Points on a hilly landscape, in no order, each with its height.
From any point a ball rolls to the lowest of the 2 points nearest to it. It stops when none of these is lower. Distance is the straight distance between rows; heights are no part of it.
Z824: [  0   8  30 -18   5  17 -13 -10 -26  -2 -16 -31 -26 -45   5  18  40 -14
  16  -4 -33 -21   0   1 -16]  h=4.99
Z991: [ 10 -10   4   0  -5 -39   7 -23   0 -12  17 -11  -4 -20 -16  16 -10 -17
 -10 -17  16 -18   5 -14  12]  h=2.10
Z742: [ 10   2   0   2  19  33 -45  -6  41  14  12   1  -4 -10  10   6  16 -55
 -35  12   3 -18  -4  14 -12]  h=3.68
Z471: [-18  26   7  -4 -24  46  21  30  21  19 -14  14 -12 -22  20  18  32  12
   4  14   2   9  30   4  31]  h=5.86
Z631: [ 12   7   9  11  -9  19   3   2  18 -17   4   1  14  11  10 -24 -12  -8
  17   2   2 -27   6  15  -4]  h=3.79
Z633: [ 20  11 -32 -21   4  30   2 -28  -8  41   2  -6 -23 -14  27   3  49 -15
 -47  35 -50 -30  20  12  -8]  h=4.23
Z973: [ -6 -50  10 -13 -10 -48  16 -17   1 -40  47  13  16  11 -55  13 -20  31
  50 -13  15  10   9 -35  42]  h=5.61
Z788: [-22   7 -26   6 -22  47  12   2  30   9 -38 -13  32  36 -30 -20  -2  -3
  27   4  -4  -6  38 -14  -1]  h=1.59
Z873: [-10 -33 -34  24 -27 -38  -6 -29  -2 -21   7  12   6  51 -41 -10 -39  -9
  -8 -45  44   6  19 -39  -1]  h=4.53
Z279: [-18 -37  -4 -16  -3  16 -29   5  -1 -11   0  42   7   4 -34 -38  12 -35
   4 -25  -6   7   3  -6   0]  h=3.21
Z668: [ -9 -26  19 -10 -18 -14 -28  -7 -25   4 -23 -29   4 -34  31   7   6  10
 -21 -16   4 -25  -5 -26  12]  h=4.08
Z482: [  9  -3  30 -51  -5  -1 -16 -23 -37 -11 -35 -16   7 -16  33 -20  10  48
  47  30 -20 -48  18 -27   6]  h=4.48
Z634: [ 14   9   0   3 -19  25  -5   8  27   2 -40 -19 -15  -8   3  24  23  23
  -4  44 -22  49  10   0  -1]  h=3.06
Z17: [  3  15 -15  39  18  11 -61  25   5  10 -11   8 -16 -18  -4 -11  25 -20
 -67 -18  11  30 -26  28 -16]  h=2.87
Z669: [ 10 -17   5  32 -27  11   1   1  -7   4  40  27 -15  -7  32 -12  34 -17
 -29  30  -1  13  27  49   6]  h=3.80
Z886: [ 31  -4 -18 -52   9 -14 -18  -3  23   4   4   4  18  39 -39  33 -21   1
  26  12   1   6 -16 -20   8]  h=3.75
Z735: [  0 -28  21 -24  -9 -13 -45  -3   9 -28  25   3  21  20 -17 -12 -29   3
  39   3  12 -25   1 -23  21]  h=3.27
Z986: [-23  -5  38   4  32 -19   9  29 -18 -38  12   3  30 -40  19 -22  14   4
   8 -41   5   7 -11  12  11]  h=2.27
Z225: [  2  -3   8 -25  -2  -8 -14 -13  17 -49  15 -27  -9 -25 -24  29 -13  18
  24  35   0 -10   9 -60  17]  h=2.51
Z495: [ 14  25  30 -18  45 -29  -3  -5  -4 -35  -1  -7 -12 -24 -19  33 -12 -15
  20 -15 -10  15 -28  -9 -15]  h=4.65
Z648: [  2  22 -62  -7  14  -7  69 -38  19   7 -34 -41  24  39 -40 -31 -35  65
   3   6 -15  -2  15 -22 -16]  h=5.12
Z627: [-12  -5   4 -35 -15 -38  -4  -4 -12   1 -13   9   6  44   3  11 -38  34
  49  -8  20   4  17 -39  24]  h=5.16
Z88: [ -2   8 -61   2   5  -3  45 -34  31 -26  -7 -17  10  48 -37  -1 -23  -2
  -6   1   7  -9  15 -30 -14]  h=4.98
Z162: [ 13  19  11 -22  18 -17   6  -2 -27 -12   1  31  -9   9  19  15 -10  -6
  39   6 -15 -14  11  -9   5]  h=2.26
Z234: [  1 -20  -7  14 -24  35  28  -1  31  11 -11 -38  25  28 -47 -32  -4  21
  38  13  -9   8   6  -5   3]  h=1.83
Z42: [  4  20  24  39 -10  35  -4  39  31 -11 -20  -6 -15 -37  26 -18  18  22
  -7  31   3  15  23  17   4]  h=4.27
Z247: [ 14  30  17  14  14   2  30  20  24 -35   1 -25  18   3  15 -21 -44  55
   1   2  21 -20  -8  -3  21]  h=2.06
Z435: [  9  16  14  17 -26 -30 -29 -12 -34   0   1   5 -30 -19   7  -4  12 -31
   4   8   5  13  -6   3   5]  h=2.21
Z597: [ -1 -17 -32 -12  -8 -27  -4   6   4  48   0  -7   1  13 -33 -13 -13 -39
 -24 -33  10  -6 -15  -4  -8]  h=5.67
Z994: [-26 -18  -8  -9  -2 -42 -28   9 -12 -24   7  25  13  -5  -2  -5  -4   6
 -23 -26  29  37  -6  -7  47]  h=2.80
Z949: [-15 -26   7 -29  -1 -42   2  -3 -33   4  13  22   0  57 -24  16 -31  24
  70 -38  12 -23  18 -20   7]  h=5.34
Z655: [ 20   5  31   1  16  -3  12 -21 -16  -8  25  23   8  -7 -17  24  31 -16
  21   5 -11  12 -38  17 -36]  h=5.09
Z175: [ 10 -10  19 -23  -4  31 -27  -1  30  -8  19  -7  11  15   0  -3 -40 -13
  38  16  14 -53   2  -7  13]  h=3.53
Z530: [  5 -13  26 -19   9  42   3   4 -12  34   4  -7   9 -32  57 -19  36   1
 -39  21 -21 -21   8  38   4]  h=3.72
Z978: [ -1 -13  50  28  37  43 -43  12  21  14  17   2 -32 -48  53  14  55 -19
   0  13 -17 -14  -5  59 -19]  h=1.27
Z53: [ 15  26 -14   7  -1  47  -6 -14 -26   9 -30  11 -13  16  33 -12  22 -10
 -36  33 -39  -1  12  11 -47]  h=3.61
Z628: [ 14  -8  20 -40  24  41   0 -12   4 -32   1  36  34   5  24 -14  15   8
   4  25  -2  -7 -18  25 -10]  h=2.67
Z334: [ -3 -17 -23  14 -18 -34  30 -20 -57  31   6  27  -9   9   8   8   5  -9
 -35 -20  -1  31 -18  -1 -19]  h=4.73
Z348: [ 10  -5  19  48 -18  26  21  10  31   4  32 -13 -18 -10  35 -32  15  -6
 -43  33  -1 -10  42  47  -8]  h=4.01
Z726: [-12  -2  30  -5  18  28  18  24  10   7  -2 -18  16 -39  49 -27   0  15
  -5   2 -16 -34   8  20   1]  h=3.84
Z498: [ -9 -21   1 -47   7   4 -39  32   7 -29 -23  40  28  26  18  -4 -19  13
   5 -16  21 -14   4 -36  41]  h=2.25
Z543: [ 21   9 -28  -9  11 -23  62   4  15  43 -16  14   2  37  -4  15 -20  13
   2  -8  -7  15   4   4 -13]  h=5.08
Z84: [ -8 -25  11 -49   0   6 -57   9   7  30   2  23  30  12  -1  39  -4  -5
   7   8  18  -3 -13 -18  28]  h=1.38
Z443: [ 12  -3  17  -8  -3 -27 -50 -10   0  15   0   4   2  11 -42  44 -12 -26
   7 -24  21  -4 -36  -3  -5]  h=2.86
Z803: [-13 -11  51   3   2  33 -39  13  -8  20  -6  17 -16 -67  41   1  55   0
  16  19 -31  20 -12  52 -16]  h=0.95
Z607: [ 10 -19  30  10 -36   7 -19   2  -2 -31  11 -11   3 -26   0 -27  -1  24
  20  21   5  31   4  -1   7]  h=3.63
Z207: [ -3  -8 -34 -19 -18 -11   7 -26 -26  30  -2   5  25  58   3  -6 -34 -16
  23  -7   4 -27  28 -18 -19]  h=6.10
Z501: [-22 -16  18 -42  13 -12 -53   1   4  18   9   9  11  10 -29  41 -30 -15
   9 -34  27 -22 -34 -37  19]  h=2.14
Z895: [  8   2 -29 -44  15  29  19 -29 -17  12 -11  44   6  31 -23  46   3  -3
  32  -4  -6  -8 -16 -33 -10]  h=4.22
Z714: [  4  -9  52 -10  20  -4 -40  -4  32 -43  32  -9   9 -64  10   8  10 -14
   7  10  10   1 -17  25   4]  h=1.52
Z181: [ -3 -48 -32 -34  12  15   0 -11 -12  -4  23  38  35  27 -22 -29   7 -26
   2 -17 -22 -18  13  -9  -3]  h=3.47
Z827: [  5  18 -16 -23  37  30  36  -5 -36  22 -15  38  -5  19   4  28  25 -17
  19 -14 -17 -10 -36  -9 -34]  h=4.63
Z647: [ 17  10   7  57  -8   3  28   2  30 -15  19 -24  14   3 -37 -16 -18  -5
 -23 -11  19  -8 -14  24 -30]  h=2.71
Z346: [ 14  17 -28  -4  -8  24  16  -9   4   4 -20 -19  -1  22  10 -33  -1  12
 -18  40 -32 -12  28  12 -19]  h=3.85
Z582: [ -5   3  42  13  -6  15  48  -3   9  19   6 -54  -8 -38   9  15   0  14
  18   6 -13 -23   9   8   5]  h=4.11
Z439: [ -2  28 -15  18  28  31 -40  16  20  28  25  29 -18  -3  -2  32  25 -62
 -31 -10  -1 -17 -26  24 -22]  h=3.94
Z730: [  7  31  -4 -17   6  27  18   2 -18  42  -9 -25 -34 -11   3  25  47   5
 -25   6 -39 -15   2  13 -13]  h=4.44
Z580: [ 13 -12  -2  48 -16 -26  25 -11 -29 -24  38  25  -5 -12  12 -15  10 -21
 -27   2   5  16  10  34 -15]  h=4.12
Z86: [  3  -7 -22 -41 -12  -5 -21  -8  39 -23   1  -1  -2  35 -53   5 -33   2
  20  17   0  -8  24 -46  24]  h=4.00
Z27: [ 23   5  36  22  30  43 -21  -3  51 -15  -2  -7 -23 -16  16   2  17  -4
 -15  34  14  -3 -22  23 -34]  h=1.12
Z703: [ 10   0 -64 -22  40 -12  46 -50  16  23 -43 -14  36  72 -20 -20 -45  54
   4   9   0   6  28 -19 -22]  h=5.17
Z640: [ -2 -32  -2 -14  10  -5  -4  14  23 -45  26 -12  23  10 -22 -13 -24  27
   7   7   5 -21  11 -25  35]  h=3.05
Z15: [-15  11  36   4  -3 -11 -34 -13 -34   2   5 -24  -8 -36  28  21  -8 -35
   1 -12   9 -32 -26 -21  -3]  h=3.62
Z266: [  0  10  47 -44  14   2  23  15 -33 -15 -19  -4  10  -2  38 -18 -17  20
  62   8 -22 -44  16 -14  15]  h=4.69
Z910: [-25 -30 -44  17 -28  20 -13  -7 -53  21   9  46   9  30  -5  -7   3 -47
  14 -21   9  18  -6 -15   3]  h=6.15
Z121: [ 15  11 -27  19  -2  47  -8 -10 -37  18  18  39  -9  -8  39  -8  41 -26
 -31   9 -21  -1  11  34 -35]  h=3.24
Z585: [  6  25   9   3   8   7 -18  26  14   4   1  -1 -23 -21  40  10   8  14
 -23  31  -2   0  -5  19   6]  h=4.41
Z185: [-12  22  -2  76 -23   8 -20   8  -3  10   1 -27 -35   7  -3  11  30 -13
 -57 -27   6  10  20  30  -7]  h=3.71
Z825: [  1   0 -41  -4 -25  11  11 -17  -8  38 -27 -11 -13   9  24  -8  25   3
 -43  52 -34   1  39  -4   2]  h=4.03
Z688: [ 19  36 -21  -2  11 -23  29  -1   9  34  -1  -1 -19  38  15  25 -12   6
 -41  -1   2   0  -7  19 -14]  h=4.84
Z304: [ -1  24  15 -11 -12   2 -13  -2  -8  47  -1 -14 -13  -8  10  24  27 -10
  22   2 -25   2 -10  12  -9]  h=4.70
Z962: [  0   6   9  -1  22 -14   2 -15 -12 -15   8  24  -9 -13 -26  59  18 -41
  28 -28  -8  29 -42   5 -23]  h=4.89
Z560: [ -3  -4  -7 -10   5   1 -84  13 -35  28   5  34   2   0  -3   6 -11 -47
 -13 -16  22   9 -33   8   2]  h=5.15
Z901: [ -5  32  15  52  -1   2 -51   3 -24   3  20   4 -43 -24  13  39  35 -38
 -11 -28  18  23 -13  44 -13]  h=2.94
Z565: [-10 -22 -45  11   1   7  16 -19  29 -51 -11  -1  16  31 -39 -27 -21  -8
 -19   1  21  -1  23 -52  17]  h=4.85
Z82: [ 10  -5  34  20 -23 -23 -57  -6 -17  10  11 -13  -5 -49  13  -7  19 -10
   7   9  -2  15 -17  30 -12]  h=1.81
Z514: [ -2  33  31  67  -7 -10 -57  15 -15  28   2 -13 -65 -10  21   9  32 -23
 -35 -33  -1   3  10  43 -15]  h=3.51
Z494: [-18 -50 -38  35 -22 -18  -1 -31  16 -50  18   1  22  47 -37 -34 -28  20
  -4   5  35  13  23 -40   3]  h=4.74
Z378: [-21 -19  42 -25  27   1 -42  15  13 -43   3 -20   5 -56  25 -11  20  -6
  -4   5  -3 -10 -19 -16  11]  h=1.76
Z356: [ 10   8 -25 -27  18  13  46 -35  -3  -3 -34  34  11  47  -2   5 -26  15
  29 -16  -6 -24   4 -39 -11]  h=3.77
Z271: [ 10   3 -14   8  24  -1  46 -12 -19 -12   1  44  -6  29  12  12 -16 -16
  32 -11   0 -16   2 -17 -16]  h=3.16
Z814: [-11 -11 -18 -17 -16 -29   3  15   2  -3  -5   3   4 -19   7  12   5   5
 -45  -5  11  28 -20 -11  24]  h=2.45
Z489: [  2 -35  31  -2  -8  19 -54 -12 -10  11  12  15   2 -45  20 -30  35  -1
  17  13 -28   8  -1  23 -11]  h=1.32
Z787: [  6 -43 -11  26 -11 -55  49 -20  -4   0  14  -5  22   8 -26 -15 -24  33
  17  -4   0  26   2  -6   5]  h=4.21
Z366: [ 19   2  14  32  12  17   2  -9   7 -32  39  -4 -11 -14  15 -34  13 -33
 -15  14  -5 -25   1  23 -23]  h=4.06
Z683: [ -6  42   4  25 -17  60  -1  26  22  28 -32  14 -40   8  23  35  26  13
 -26  22   8  34  22  11   4]  h=5.75
Z336: [ 17   7  -9  15  -2 -15  69  22  10 -22   7 -14  18   9  -1 -17 -42  37
  23  11  11   4   9  -3   3]  h=2.37
Z22: [  4  16 -37   5  -5 -10  38 -22 -15   3 -31 -21  -4  21  -2  -6  -1  14
  -3  11 -19  28  15 -14 -24]  h=4.05
Z713: [-10   5 -21  -4   6 -31 -34  19 -36  64   6  21   6  16 -15  -6  -6 -47
 -13 -31   9   6 -32  14   1]  h=5.46
Z982: [ 16  32 -22  20 -12  -4  -8  22  21  -7 -20 -35 -27   8 -10 -15 -25 -23
 -16  23   1   0  18 -14   3]  h=1.15
Z590: [  8 -22  -9  27   7  -6 -42 -21 -24  -1  15  45  14   1  -5  -4  23 -21
 -27 -34  17  40 -57  21 -24]  h=4.67
Z556: [ -8  13 -35 -54   3  -3   5 -16  -9   6 -43 -18  18  11  -9 -11 -10  18
  -3   7 -27 -19   5 -36   7]  h=0.67
Z277: [ -6  -4  32  18  43  22 -30   3 -12 -22  14  25   0 -41  17  -9  51 -27
   5 -11 -12  15 -15  33 -17]  h=2.29
Z880: [-26   3  -1  -6  -7 -10   6  35   9 -12   4   8  14 -14  32 -23  -9  -7
  -4 -18  17 -11  21  -2  37]  h=2.90
Z404: [ 16  32 -26 -14  -7  -6 -21   4  -4   6 -16 -23 -10  -7  -6  11  14 -26
 -29  18 -27  -9   7 -15   1]  h=1.86
Z338: [  0 -18 -23  21 -48 -50  16 -11 -19 -17  11 -13   8  26 -25 -27 -45  26
  15  24  14  34  23 -16  13]  h=4.02
Z805: [  9  20  25  17  13 -15 -15  38  10 -47  17 -50  12 -33   0 -27 -37  34
   8   6  28  -2 -15 -17  18]  h=1.78
Z452: [  5  27 -20   5   5   5 -50  23  -4  -4 -29  11 -14  -2   7  -6   0 -32
 -47   5   2  18 -11  -3   5]  h=2.47
Z119: [  5  17  59  34  27  32 -22  10  45 -21  19  -9  -4 -36  -5 -12  20 -12
  12  -3  12 -13 -27  53 -26]  h=0.66
Z297: [ 16  15   2   7  -1  10  49   4  34  -2   7 -22  16   5  -4 -11  -1  25
  -9  21  -9  18  -6  21  -2]  h=2.64
Z365: [  2  -6  12  14 -10  41  -3  18 -19  38  13  18 -17 -11  35   6  46   1
 -34  12 -22  15  11  47 -18]  h=3.55
Z577: [ -1 -26  -2  22   5  -4  -6 -16 -29   8  14  43  20  25  -1 -11 -14 -20
 -15 -43  16  -1 -51  16 -30]  h=4.40
Z172: [  6  15  -8  24 -13  -6  14  26  -2  28   0   3 -19  26 -18 -10   1   8
   0  19 -14  27  12  42 -26]  h=4.54
Z535: [ -5   2   8  19  -9  -3 -63  13  14   6   4  19  -5 -40  -7 -11  24 -18
 -37  -8   1  41 -19  24  29]  h=3.11
Z922: [ -1 -15  30 -27   7  -7 -24   6 -22 -18 -14 -31   1 -29  38 -12 -22  31
   5  15  -4 -47  16 -26  21]  h=4.31
Z771: [  9   9  -6  22  12   3  22 -20 -21  -9  18  21 -12   8   5  -9  15 -24
 -33  -8  -3 -17 -11  30 -33]  h=4.37
Z135: [ -5  15   7  -9  19  12   9  34   1  11 -41 -30  -9 -17  16  -4   5  11
  19  -7 -17   5 -16 -14   2]  h=5.30
Z517: [  8  13 -23 -20  35  -8 -10  -5 -35  30   0  37 -19  20 -12  36   2 -29
  -6 -21  -5  11 -47  -8 -13]  h=4.75
Z936: [ -3  21 -40  16 -29  -8  52  23   3  17  -5 -21  11   8  32 -30 -25   6
 -21  33  -6  14  38  24  26]  h=4.82
Z115: [ 13  11 -19 -10  -7 -14 -38  -1 -48  -3  -2  33 -13  -6   3  19  13 -43
  28   8 -15   0   0 -10  -5]  h=0.33
Z977: [ 21  18 -26  12 -14  -7  52 -13 -21  25 -10   2 -11  26 -20   3  17   6
  -9  16 -41  36   8  27 -44]  h=4.29
Z695: [ 13  12 -33  -7  25 -21  73  -4 -11  24 -44   7  22  49  -6 -15 -38  45
   8 -17   5  21 -10 -17 -23]  h=5.22
Z136: [ -4  30 -30  10  34  -3 -16  18 -27  25  34  44 -18  -5 -10  34   8 -58
  -2 -26  -1   5 -27  21 -15]  h=4.30
Z883: [ 10  -6   3  -1  20  51   6 -13  -2  -4   8  42  10 -14  21 -12  36  -9
 -20  38 -11  -1 -10  33 -40]  h=2.91
Z68: [  1  18  -1  10 -29 -10  20  19  11  22 -15 -29 -11   6  13 -21   1   5
   2  34 -22  38  33  23  16]  h=4.72
Z351: [ 15  -8  -8 -27   4 -37 -11   4  -5   9   0 -33 -11 -17  -2  24 -22   2
 -54   4   4  -4 -38 -15   2]  h=1.89
Z652: [-22  -3  12   9  24  -8  25  28   1   0  16  27  16 -24   9 -14  -7 -14
  13 -45   8 -21  -7   9   0]  h=2.56
Z662: [-21  17  27   5  29   5   0  32 -19 -13 -23 -42 -16 -45   9 -11  21 -12
  10  -4 -38   2   8  15 -19]  h=5.18
Z280: [ -1   4  18 -42  -8   0  18   5 -37  -2 -29  12  10  47  27  -3 -28  26
  62  -5  -8 -23  14 -36   9]  h=4.93
Z191: [  4 -13 -52   6  -5 -21  19 -34  -5  46   1  -2  -1  45 -22   9 -26 -47
  11 -35   5 -22  -3 -13 -21]  h=5.89
Z826: [-14 -22 -15 -19 -14  29 -23  14   0 -17  -4  47  16  28 -14   5  -6 -18
  12  -7  12   0  -2 -27  23]  h=2.77
Z179: [-12  32 -22  37  -7 -30  51   9 -34   8 -18  10 -24  29  26   6   6 -19
 -10  -6 -23  39  40  14 -11]  h=5.19
Z368: [  4  41 -25 -27  21  28   5  23  10  24 -42   4  -8   0  -9  21   7  -4
  -7 -10 -26  12 -29 -10  -7]  h=5.44
Z71: [  0  31  23   3  30 -20  27  20  20 -25  31 -33  -4 -34 -10  19   0   0
  27  -3 -13   8 -13  -1  10]  h=4.45
Z133: [ 16   6  60  41  16   2 -39   5  57 -36  38 -34 -19 -56  -2  -2  -7   3
  28   1  26 -12 -15  37   4]  h=1.13
Z959: [-19   0   1  10  -5 -24   1 -14 -48   8   1  17 -16  -1  21  31  11 -18
 -11 -49  16  17 -26  -9   3]  h=4.28
Z251: [ -1 -15  -9  32 -24  -3  33 -11   7  -8  -2 -46  12  16 -32 -53 -31  16
  39 -10   0 -11  14 -24 -14]  h=2.13
Z58: [-20  30 -12  60 -26   2  17   7  28   5 -12 -25 -32  -3 -17  18   7  -4
 -29 -22  18  28 -10  11   4]  h=3.34
Z595: [ 30  16 -26  14  12 -35  18  15   7   2  -7 -57 -11  -4  -8  -2 -42  11
 -39  14 -11   5   7 -25   7]  h=0.38
Z64: [-21 -20  16 -45  -1 -21  23 -16  -9 -15  19   6  15 -24   6  46  22   5
  -2   4   3 -28  21 -32  33]  h=1.30
Z96: [ -5  -9 -21 -10 -24 -27 -11  -2  12  -8   8  -2   3  42 -39   7 -37 -21
  15 -14  24   3  13 -27  31]  h=4.25
Z919: [ 19  32 -43 -33  23   3  40 -21   2  17 -46   3  18  56  -4 -29 -26  41
   0   6 -13   8   0   6 -38]  h=5.23
Z235: [  2 -16  41 -47  23  30  -8 -13  12 -39  16   6  33 -26  20  15  13   6
   4  11   1 -43 -23  -6  -3]  h=2.43
Z287: [ 16  -2   5   2  22   7 -61  14  14  29  20   1 -12 -37  14  -8  25 -42
  -3  32 -22  -7   2  40 -12]  h=3.50
Z888: [ -1   8  36  10 -10  37  25  10  45  19  -1 -50  -8 -55  44 -14  10  19
   5  23  -8 -40  21  24  19]  h=3.95
Z201: [-16   3 -13 -56  -5  14   7  -5   6  32 -40 -41  22   5  -3 -36   9  54
  13  -4 -26 -29  27 -36  37]  h=1.09
Z36: [ 13  15 -11   0 -19  38  22   3  44  21 -32   0  -6  25 -11  -1  18  28
 -10  68 -20  43  23  27  -6]  h=2.89
Z746: [-29 -46   7 -24 -11 -19  19 -27 -27 -34  12   3  16   8 -20  27   3  27
  14 -48  17 -22   1 -45  26]  h=1.22
Z546: [ 11  11  13  26   1 -21  -5 -13  -4 -21   7 -37 -20 -19   7  28   3 -45
 -10   3  13 -24 -20 -13 -17]  h=2.92
Z905: [ -8  23  -7  17 -25 -20  53   1 -32  16 -27  14 -25  14   7  17 -15  -8
  39 -20   1  28  23  -3   5]  h=5.45
Z626: [-19   5 -55  33 -33 -22  40 -15 -22  34 -27  15 -11  39  -2  26 -16 -11
  22  -4  11  28  20 -23  12]  h=5.69
Z710: [ -2  -4 -14  42 -10  -9  54 -10  28  -7   4 -11  -5  12 -22   3  -7   2
 -39 -22  15  34  -5   7 -14]  h=3.01
Z856: [ 10  -3  19   1 -36  -3  24  -1  -6 -17 -21  -8  -7 -21   6  18  17  34
   6  29  -3  27   7   6  11]  h=3.35
Z684: [ 14   2  22 -20 -10 -32 -15  11  10  27   5   5  10  16 -33  22 -13  17
  25   2  -1  19 -24   5   7]  h=3.41
Z319: [ -6   5 -39   7 -16 -27  63  11 -17  17   0  28  -7  20  29 -30  -9   0
 -31   9  -7  18  34  21   2]  h=4.95
Z940: [-32 -10  -8 -12 -22  22  12   7  24  13 -47 -25  12   5 -13 -37  -4  35
  24  13  -4 -12  35 -40  28]  h=1.33
Z486: [-27  -7  17   0 -15  -9 -13  27  14 -14  11  19  25 -40  14 -19 -11  17
  -5 -14  36  30   3   7  61]  h=3.02
Z204: [  4  47 -20   1 -18  44   6   9  23  28 -36  -7 -22  -1  -6  32  23 -12
 -25   7   2   3  -9   1   8]  h=5.60
Z55: [-11  -5   0 -29   1  -5   2  20  28 -72  34 -31   3 -15 -21  16 -33  51
  27  10  14 -35  21 -58  30]  h=2.83
Z391: [-19   3  49  14  -4 -28  29  20   4   3  36 -27   4 -42   5   3   3  16
  39  -1   6  -3 -13  14   8]  h=4.32
Z469: [ -6   0  -2 -38   8 -12   8 -12   4 -23   0  -9   1 -24 -31  41 -11   2
  19 -19   4 -27  19 -41  24]  h=2.00
Z174: [ -4 -40  10 -53  -1   0 -56   0  18  -7  10  43  28   0   1 -12   0   9
 -11  -3  22 -15  -9  -9  14]  h=1.88
Z6: [-10   6   9  55 -24 -21  12  -8 -17   8 -19  -6 -28  -7  -2  19  -3 -10
 -31 -39  24  18 -23   9 -12]  h=3.76
Z521: [ -1   1  43  49  13 -16 -34  24  27 -44  29 -33  11 -67 -13 -33  -8  20
  12  -6  34  10 -18  14  23]  h=1.49
Z31: [-31 -59  23 -44  22   7  17 -26  -1 -25  20  20  32  21 -12  11   7  27
  30 -43   1 -49   0 -12  24]  h=1.77
Z300: [-16   0  42 -10  35 -10 -51  18 -16 -18  10  -2   1 -44  26  -8  24  -6
  -2 -34   8   4 -34  22  -2]  h=2.02
Z847: [-13  -8 -42  20 -17  -3   7 -24 -34  31 -18  21   6  52 -33  16   2 -26
  32 -19   4  30  -7 -18 -17]  h=5.91
Z73: [ 13   9 -18 -11 -16 -67  13 -17 -15  12  -9 -42  -8   0 -14   6 -33  15
 -39  -6   0  -4  -9 -29   5]  h=1.14
Z432: [-26 -68  27 -23 -10 -39 -11   0 -23 -14  33  31  -1  35 -41   7 -18  43
  60 -17  10  -1  17 -10  36]  h=5.50
Z467: [  2 -22   9  -1   3  -3 -69  -8 -47  10  20  60   5 -10 -15  25  13 -14
   4 -13  18  34 -42  15  -1]  h=4.88
Z614: [ 22  29  32  35 -12  35  12  43  32   5  19 -15 -42  -9  45  -3  14  22
 -27  43   0 -13  44  42   1]  h=4.14
Z481: [  4 -13  -5  38   7  -6  48  -9  30 -18  12 -23  14  27 -59 -44 -28 -10
  15   3  21  -5   9   0 -28]  h=2.42
Z968: [-39 -38  29 -39 -27   0  16 -28 -15 -16   1 -29   6 -15   1  50  10  25
  19 -17  16 -40   4 -52  32]  h=0.26
Z542: [-20 -25  34 -53  25  24 -12  -4 -11 -42   8  -3  26  -4  12   1  -4  40
  31 -12   3 -49  -7 -20  19]  h=2.15
Z961: [  3 -34 -18  12   3   4  19 -29  -1  -1 -10  27  17  43  -7 -26 -16 -24
 -16 -36  22 -27  -6  -9 -25]  h=3.99
Z508: [ -8  -1  15 -16   0  33  -3  34  38  -2 -11  12   7 -35  33   2   1  25
  32  18   3 -11  21   2  44]  h=5.93
Z41: [ -6   5  20  23   1  -1 -72  25  37  28   5  -1 -32 -34  11  -1   5 -22
 -20  17  12  15   3  38   5]  h=3.32
Z660: [ -1  25  25  25  26  18 -55  14 -10  -4  26  18 -24 -55   6  28  47 -21
 -17   3  -1  30 -31  36 -22]  h=2.53
Z567: [ 11 -20   4  29 -23 -38   0  -3  -2 -41  11  -2   7  -8  -5 -23 -23  32
 -10   9  28  39  -3   0  11]  h=3.81
Z532: [ 14   6 -34   4 -11  41  32   3  64  11   9 -16  23  22   3 -22   3  37
 -23  57  -9  29  15  23  11]  h=2.78
Z401: [ -3  -7 -56  -3  14  -2  43 -52  15 -35 -18 -36  20  37 -35 -48 -21  36
   7   2  -2 -10  33 -46 -21]  h=5.07
Z576: [ 20  40   7 -24   6  -3   8  17  14  29 -18 -20 -23   7  21  19   3  33
 -55  34 -14   7  -7  22  -9]  h=4.57
Z801: [ 19 -33 -32 -15   6 -10  30 -10  11  13  24  30  45  49 -28 -36 -23  -9
   3 -27   3 -10  -8   3 -22]  h=3.69

For each start below, name the point where the ball stops.
Z517: Z595
Z607: Z119
Z919: Z84
Z597: Z84
Z432: Z968

Call two points neighbours if one is among the 2 nearest of the other. Go from one point of each pair to the other, from neighbour to neighbour, staying as low as possible. Name the highest point that can't be avoided.
Z84 and Z968: Z919
Z803 and Z119: Z277
Z803 and Z115: Z435
Z595 and Z115: Z486
